Points, in no order, along strands that fork, close into loops and pass close to each other.
(in the rows, 128 means zero)
Points whose rows are less than 46.5 apart are linked; no others are. Some points are linked to none.
j_760: [ 91 116 146 110 137  55 158 117  92  87 161  54  76]
j_995: [147 112  95 136 148 164 112 122 139 134 146  98 178]
j_313: [ 88 120 154 110 117  54 157  98 115 144 106 138  85]
j_596: [150 167 139  92 126 149 140 131  91 118  68 144 127]
j_601: [138 109  97 168 134 181  75 144 156 144 158  75 193]
j_448: [103 119 116 165 111  83  99 152 178 158 189  76 157]
j_902: [133 147 143 126 118 158 135 131 123 111 115 213  74]
j_369: [117 110 108 150 134 112 103 143 168 142 170  76 164]
j_604: [143 108  85 173 143 192  79 137 137 133 144  63 186]
j_892: [133 112  95 138 150 146 110 125 138 132 146  76 166]
j_351: [118 117 119 165 108 104 100 152 181 165 186  94 171]
j_276: [ 80 113 143 113 137  44 161 116 110 112 149  73  81]
j_58: [144 170 167  92 119 121 129 146  83 118  46 139 108]
j_646: [140 104 100 154 132 165  90 138 163 141 161 102 193]
j_407: [142 162 170 105 113 128 125 127 104 115  76 185  92]
j_930: [ 98 124 137 105 146  78 154 120  88  95 148  56  88]
j_38: [105 117 113 156 127  97  99 147 167 142 176  66 151]
j_175: [134 160 156 125 122 146 125 137 116 109 109 215  64]
j_838: [127 114  99 130 152 127 118 119 131 131 148  77 156]
j_308: [145 158 173 133 123 128 114 148 103 116 108 218  46]
j_538: [136 114  81 177 147 184  87 135 122 125 143  43 161]
j_605: [129 107 112 139 124 168 152 133 159 126 154 197 116]
j_305: [130 134 133 116 119 161 144 119 131 115 120 199 101]
j_921: [130 103 110 140 133 131 116 129 169 144 163 113 177]
j_142: [145 122  77 185 155 196  94 132 109 123 136  42 155]
j_89: [133 152 163 110 110 122 130 119 110 120  93 195  85]
j_381: [145 146 110 104 145 147 146 117  97 126 102 111 146]
j_983: [130 109 119 164 109 117 102 148 184 162 188 115 182]
j_628: [120 154 162  97 120 106 141 112 101 128  80 158 103]
j_108: [122 141 152 106 113 108 141 106 115 129  97 173 100]
j_402: [123 107 120 124 117 131 150 115 149 132 138 171 134]
j_523: [127 167 163  90 124 113 138 122  90 124  67 144 105]
j_388: [116 111 116 117 138 101 142 109 140 136 134 120 140]
j_441: [146 155 135 100 124 159 139 122 106 115  89 166 126]
j_433: [132  96 111 146 115 154 154 138 170 132 165 180 134]
j_141: [132 124 102 122 158 129 133 119 109 121 136  73 143]
j_928: [150 100 106 140 128 173 128 135 165 132 168 149 176]
j_598: [119 112 106 126 143 112 132 120 145 136 149 104 156]
j_732: [ 87 112 140 115 127  49 161 105 122 139 123 115  97]
j_796: [109 145 181 107 110  69 134 106 102 141  81 159  75]
j_624: [153 168 176 100 114 125 116 139  97 109  63 176  95]
j_728: [126 109 106 146 132 126 108 132 167 145 165  92 173]
j_320: [169 174 183 113 123 150 104 169  98  96  74 198  80]
j_300: [145  99 110 143 123 169 136 136 172 131 173 168 162]
j_997: [124 118 121 131 119 168 149 132 150 119 142 205 102]
j_747: [135 102 116 159 108 141 115 149 183 152 185 135 182]
j_275: [120 154 179 104 110  87 131 111  99 130  76 167  82]
j_706: [109 139 131 100 143  95 152 109 100 126 111 104 116]
j_417: [149 107 100 133 140 176 120 121 149 134 150 125 180]
j_808: [ 99 131 163 110 115  60 149  98 110 143  95 151  77]
j_357: [122  89 114 152  87 115 155 137 165 144 157 189 104]
j_183: [141 103 111 157 120 159  99 147 178 149 177 118 193]
j_187: [133 132 103 114 152 137 139 114 110 128 124  92 147]
j_566: [149 128  81 203 151 195 105 128  96 103 136  29 136]
j_608: [ 75 112 141 111 135  42 164 111 115 129 133  96  90]
j_542: [101 131 130 104 152  85 155 114  96 117 128  77 104]
j_76: [154 164 122  99 135 151 151 129  82 124  76 118 141]
j_664: [141 148 137 106 123 169 139 125 118 111 105 189 114]
j_466: [165 173 170  95 116 141 120 157  89 108  44 157 109]

A piece is all that can be reached along the links. How many separate loops has the piece of each point below (a circle has one, a figure eight two, a Y none), and how many tips (points with one link)?
j_921: loops 0, tips 2
j_89: loops 1, tips 1
j_664: loops 1, tips 2

A fork is a point with three links, a tip a point with one. Leave the first point through the second and follow the links. Name the first fork or tip that comes.
j_601 / j_604: j_566
j_732 / j_608: j_706
j_624 / j_466: j_628
j_441 / j_596: j_838
j_351 / j_448: j_921
j_300 / j_433: j_305

Name the points in between on the shortest way along the links from the first point to the second, in order.
j_538 / j_351: j_604 j_601 j_646 j_183 j_747 j_983
j_608 / j_275: j_732 j_313 j_808 j_796
j_838 / j_76: j_141 j_187 j_381
j_175 / j_928: j_902 j_305 j_997 j_605 j_433 j_300
